Points, in no order, along strands that fork and pass close to each other.
In the rows, 128 means zero.
Two points are linked if the straight distance between their rows is under 133. Some points are linked to none.
(168): [128 189 115  65 140 175  70 132 138 132 147 189 175 125 111  93  89 144
 138  97 140 131 147 100 108 126 172  92]
(660): [ 79 183 144 122 153 156 131 135 161 117 136 196  70 117 126 130 139  75
 110 148 162 156  86 113 153 189 128 144]
(517): [143  77  91 141 113 175 151 124 139 126 165  99 127 138 109 163  95 129
 146  89  78 175 102 162 119 128 107 181]
(282): [116 101 169  96 130 118 109 119 153 139 104 150 168 138 129 141 127 140
 101 163 144 130  89 143  63  96 176  82]
(642): [161 145 170  54 148 150 160 116 151 135 113 116 138 166 171 107  67 151
 121  72 114  94 185 142 146  91 136  91]
(138): [199 104  92 115 123 107 136 136  97 157 186  62 135 125 108 126 125 167
 179 121 130 147 111 195 138 108 129 174]
(498): [ 97 150 124 164 112 123 150  82  98 132  90  93  78 122 120  35 134 145
 145 142 102  90  99 112 116 149  79 115]
(538): [110  96 170 111 144 111  75 100 154 126 155 183 123 141 105 188 144 143
 122 141 171 178  71 134 113 143 158  85]
(914): [101 150 101 187 132 118 131  70 122 144  91 136  76 105 100  75 121 141
 102 164  70 103 123  87 125 178  66 138]
(412): [157 101 137  91 140 153 139 100 152 159 123  88 149 164 159 144  65 165
 135  52 115 111 179 171 170 126 157 106]
(293): [166 168 141 153 134 142  80 169 116 130 131 170 145 122 179 130 174 160
 130 105 172  77 151 119 109  71 162 127]
(465): [165 136 114 133  98 120 159 155 175 165 177 148 174 148 115 143 104 118
 118 156  67 138 208 104 149 141 126 123]
(796): [ 81  98  77 178 103 104 119 126 103  95 145 130 105 106 106 145 182 113
 157  95 185 125  68 120 128 148 143 122]
(571): [153 136 114 114 156 106  98 145 131 126 177 164 157 123 139 189 106 159
 163 108 120 150 157  90 152 152 145  89]
(528): [138 159 136 169  80 143 133 137 130 132 156 165 143 124 115  73 171 135
 121 157 141  94 119 113  78 103 119  99]
(848): [ 99 128  78 185  61 163 146 138 113 125 181 144 122 139  77  76 156 104
 175 111 132 147  82 105 150 153 116 168]
(451): [153 119 116  99 133  91 135 178 115 135 163 124 165 145 150 166 143 146
 162 117 167 148 167 137 173 126 173  99]
(563): [ 85 148  72 122 122 133  96 107  99 112  99 138 147  96 101  97 136 133
 173 116 107  93 124  87  66 152 147 123]
(235): [168 153 100  92 113 173  88 148  85 148 150 101 146 132 135  85 123 115
 106  93 177 138  92 159  95  56 192 141]
(389): [127 153 149 138 110 201 156 155 123 112 150 149 116 122 139 115 145 113
 100 129 137 132 108 152 134 112 112 186]
(725): [175 173 166 164 124 204 177 172 136 118 164 158  91 150 185 113 136 130
 124  94 153 122 122 152 120  93 107 141]
(236): [154 155 129 111 100 203 122 129 106 127 153 119 137 117 130  87 142 127
  93 115 166 116 104 178 106  88 136 158]
(950): [143 159 165  96 139 102 159 108 153 150  82 108  93 129 148 102 140 130
 145 146 114  84 181 178 117 131 127 114]
(91): [159 134 158  78 148 118 106 151 135 130 121 138 168 145 162 160 126 161
 114 103 173 115 200 143 182 102 172  90]
(109): [ 93 145 111 113 170 135 104 145 119  86 142 149 103  82 137 180 123 105
 146 111 134 142  74 106  92 150 124 156]
(532): [126 110 107 115 131  62 113 157  79 112 139 101 166  82  80 176 156 114
 115 184 145 145 171 129 165 134 129 162]
(633): [137 153 123 107 116 141 140 178 125 147 160 152 150 155 140 110 152 132
 168 128 145 139 145 155 119 116 158 106]
(147): [102  75 119 135 150  70 124 127  94 100  66  58 114 119 123 170 115 104
 160 131  84 136 132 104 142 130  95 187]
(657): [139  91 109 110  79 109 193 153 136 145 153  63 150 165 120 128 137  74
 130 150 132 167 150 162 165 140 138 127]
(691): [158 197 161 117 129  92 187 129 122 134 106  84  71 139 151  46 137  86
 151 155 138  92 159 147 107 125  93 103]
(808): [102  85 135 168 100 162  82 118 132 110 106 160 163 144 102 147 137 145
 123  90 135 139 136 114 154 121 130 134]
(600): [ 73  98 130 155 147 132  63 124  92 100  98 144 152 112  93 143 105 152
 164 105 107 147 107  82 148 140 114 152]
(800): [122 193 135  48 147 155 161 169 110 108 131 151 134 120 158 107 114 100
 129 133 126 123 140  97 100 123 133 134]
(164): [ 94 112 112 137 127 144  59 131  63 112 104 119 167 125 108  92 107 158
 150  86 139 126  89  81 141  95 140 163]
(289): [104 128 144 216  95 118 133  71 154 128 100 156  82 115 105  88 157 136
  78 174 112  98 100  92 124 155  82 109]
(891): [140 114 119 158 140 103 161 140 132 141  99 104 101 203 158  84 101  91
 124 143 114 163 127  87 187 147  66 123]
(615): [104 135 152 150 150 188 155 101 146 113  85 154  74 129 167 140  98 114
 110  95  78 108 102 113  70 127  98 160]
(399): [129 161 130 164 153 141 108 134 120 104 125 179 111  90 154 174 154 149
 106 113 146 103 164  99 155 148 122 131]
(458): [121 133 197  96 135 102 166 122 166 137  45 105 114 140 143  92 129 119
 141 164 129  86 142 172  63  93 146  89]
(662): [152 145 120 116 160  93 137 114 145 168 190 146 125 132 135 160  75 164
 147 133  77 151 138 100 141 171 119  92]
(986): [123  84 120 142 132  86 127  75 155 158  97  76 122 107 111 178 139 142
 127 146  88 110 173 191 144 174 134 128]
(102): [108 123  83 189 111 149 130 132 143 105 173 133  78  90 102 160 153  86
 116 127 143 148  67 135 144 162 104 205]
(709): [111 141 147 178 104 135 103  85 156 132 100 174 118 104 102  94 167 166
 105 163 130  87 102 116  83 126 117 101]
(160): [123 140 164 161  93 146  98 156 166 140 129 203 172 138 102  83 169 158
 101 144 161 103 148 127 127  78 144  98]
(944): [172  90 142 127  93  97 107  91 123 148 141  82 177 150 134  95 119 155
 113 121 135 102 112 128  73  67 150  62]
(313): [175 191 164  82 159  97 183 138  88 118 126  90  69 135 179  80 115 106
 152 132 141 113 123 118 113 110  93 123]
(831): [167 163 133  81 132 139 121 164 103 172 170 114 155 154 134  78 130 138
 156 138 165 138 116 200 103  79 178 120]
(459): [138 158 126 173 133 127 175 126 122 118 122 127  76 166 180  61 108  93
  85 126 152 121 120  62 196 153  74 118]
(599): [164 129 118  84 114 117 113 102 116 150 151 101 180 127 125 103 110 148
 133 142 106  98 124 128  56  88 153 119]
(365): [ 52 163 107  93 129 139 151 140 145 118 103 166 103 121 104 108 143  60
 125 158 153 157  99 119 120 189 155 107]
(62): [101  94 101 169 106 134 125 104 158 109 129 123  99 108 107 177 166  73
  93 144 131 159  97 138 126 169 109 147]
(5): [168 115  74 163 113 127 161 129 159 148 154 121 144 158 133 144  91  88
 122 131  57 138 189  83 129 153 103 142]
(461): [127  89 153 111 138 111 111 106 137 102 160 145 137 121 120 203 125 122
  80 150 146 187  97 105 145 151 124  94]
(74): [117 175  85 102 138 177  44 159 121 133 139 167 169 107 114 121 122 122
 149  85 159 128 153 131 120 118 202 135]
(250): [ 96 146 102 148 163 151 131 158 112  80 115 122  93  77 156 169 117  92
 152 105 101 106  91  93  94 136 113 216]
(16): [ 75 102 149 105 139  91  99 101  92 114  51 117 149 111  86 114 125 159
 116 175 120 129 121 109 122 133 119 117]
(526): [137  98 130 106 145  87 148 100 124 131  99  65 126 116 119 172  96 112
 148 123  77 122 181 156 147 143 115 178]
(830): [101  84 140  84 144  95  66 101 113 136  58  93 182 127 106 132  98 148
 117 131 131 125 152 142 131 114 175 108]
(996): [135 101  97 139 119  83 158 108 164 166 113  85 125 197 129  81  96  85
 128 170  80 160 141 107 167 176  82 101]
(234): [162 114 124  94  98 137 176 157 143 154 176 100 169 158 118 139 101 118
 132 134  96 159 180 150 172 130 133 155]
(753): [140 119  42 169  68 149 141 128 110 116 172 104 137 102  97 119 173 105
 154 115 120 120 114 125  97 137 116 164]
(127): [146 105  69 136 143  73 104 152  77  99 157  88 142  77  85 170 134 153
 140 132 141 144 142 120 172 141 108 163]
(952): [129 109 159 163 135  91 116 120 157 115 100 166 141 119 117 163 126 143
  71 176  90 128 165  62 134 124  93  99]
(607): [165 114  79 167  93 121 157 132 136 139 150  93 119 137 146 147 153 114
 162 114  95 119 158 123 116 138 113 129]
(989): [108 190 126  68 138 181 132 115 138 101 124 183 129 114 125  95  90 122
 125 102 116 116 135  74  98 152 124  95]
(332): [108  81 148 111 134 111  72 103 164 142 130 150 176 131 129 202 126 135
 123 129 154 144 100 143  88 131 207  80]
(540): [161 119 108  97 130 155 188 130 134  98 130  83 103 114 154 171 120  82
  90 101 137 131 165 152 154 138 116 156]
(735): [152 157  86 131 139 153  66 156 118 135 128 136 139 107 157 138 160 143
 147  76 174 103 143 155 116  99 185 144]
(435): [ 48 116 116 112 113 133 142 125  91 110 123 174 128 137  79 102 154  87
 123 123 186 145  64 126 119 144 175  93]
(867): [123 105 103 133  77 108 181 118 152 159 143  68 120 175 121  87 134  89
 144 148 121 164 132 159 157 164 119  71]
(706): [149 136 166 171 147  81 137 126 146 145 100 148  93 120 138 130 149 145
  78 189  99  99 158 110 129 113  79 121]
(10): [123 121 187 101 149 110 122 138 184 145  75 148 156 141 142 106 119 160
 131 164 117  98 115 132  56  62 154  84]
(299): [ 95 174 128 132 186 175 119 114 138  96 148 183  58  74 132 168 106  99
 111 115 129 139  82 115 111 177 112 172]
(999): [ 81 123  76 201  87 118 131 151 108 113 171 153 102 130  98  99 175 115
 203  88 175 133  80 105 162 158 147 144]
(270): [105 138 129 121 137  86 141 180  76 103 124 113 121  89 113 143 170 102
  92 170 187 138 141 130 203 133 125 177]
(385): [181 111 135 102 108 118 145 121 124 171 179  79 172 140 134 132 105 147
 165 132  98 116 118 164  91 100 146 150]
(320): [167 133 170  99 145 144 154 129 170 127 118 156 139 148 164 139 106 157
  79  95 131  94 213 144 162  92 130  89]
(776): [119 132 165 114 158 165 140 115 166 123  73 148  97 159 179 124 102 150
 148  79  92 104 133 136  88 113 123 100]
(590): [ 79 125 156 155 156 184 129 116 110  83  73 130 104  91 159 146 105 117
 113 107  91  88  95 102  96 128 110 211]
(1002): [114  86 121 152 131 124 122  92 163 129 118 110 103 111 127 193 154 126
 112 132 113 145 126 186 129 162 123 128]
(915): [152 126 184 159 111 155 189 130 103 116  99  85  89 159 149  81 110 112
 117 119 112 109 133 132 137  87  65 168]
(855): [ 72  94 133 117 151  47 129 120 103 119  37  88 114 126 119 133 134 101
 141 184 101 132 122  86 115 148 119 127]
(797): [182 121  72 148 123 101 122 138  97 142 198 102 131  97  91 150 154 165
 148 153 116 153 120 148 145 133 104 165]
(762): [168 172 164 150 149 171 113 164 119 114 153 184 114 137 193 123 140 168
 132  80 178 101 106 102 130  82 135 122]
(988): [109  87 145 145 122  98  83 116 128 102 127 159 163 113  95 193 128 126
 103 162 114 164 130  69 127 145 121 103]
(782): [157 163 150 144 145  87 144 124 163 177 143 154 100 123 117 101 147 165
 100 206  96 120 162 152 137 137  94 102]
(363): [129  77 154  88 161 128 127 100 138 161 133  76 138 157 141 160  72 171
 137  92 117 164 113 197 176 137 137 125]
(226): [120 137 184  97 144 161 138 150 142 137  80 132 128 177 156  83 105 149
 149  95 116 113 158 156 144  87 119 126]
(254): [141  79 137 143  87 130  91  97 125 117 125 125 170 147 113 130 138 161
  94 118 135 127 121 114 121  88 121  98]
(272): [ 99  85 107 142 106 122 135 139  82 104 152 129 130 127 105 133 170 110
 117 119 211 158  51 147 136 114 149 106]
(668): [120  80 155  67 175 104  81 112 114 130 103  73 168 124 132 177  73 152
 131 108 136 148 127 158 160 118 158 128]
(856): [129 148 134 124 136 110 126 105 163 163 153 158 106 137 121 122 128 155
 139 164  94 150 114 141 117 160 115  89]
(801): [130 155 123 134 134 143 145 173 107 123 153 130 105 101 122 132 163 126
 115 149 161 148 134 166 189 140 114 185]

Follow the links from the first point to the second, and from the first to the third. Name the last point that the two ways share.
(526); (299); (127): (642)
(801); (668); (999): (642)
(944); (226); (332): (451)
(270); (989); (320): (389)

A fork is a point with three links. Follow the links from the first point to the second and name the forks in between, in order.
(538); (138): (451), (389)
(74); (138): (389)
(412); (365): (642)
(127); (691): (389), (451)
(831); (299): (451), (642)

A fork is a point with three links, a tip a point with one. Leave the first point through the second and follow the links. Name the first fork or tip that comes.
(615); (590): (459)
(571); (662): (313)
(830); (16): (102)
(102); (62): (642)
(800); (989): (389)
(270); (532): (164)
(282); (332): (451)
(389); (725): (800)

Name the points in between on the shortest way along the links from the first point to the second, in order.
(762); (16): (725), (389), (236), (235), (831), (633), (451), (91), (320), (642), (412), (363), (668), (830)
(986); (365): (526), (147), (855), (16), (830), (668), (363), (412), (642), (226), (776), (615), (590), (250), (109), (299), (660)
(385); (235): (138), (797), (127), (532), (270), (801), (389), (236)
(657); (796): (234), (465), (5), (607), (753), (848), (999)
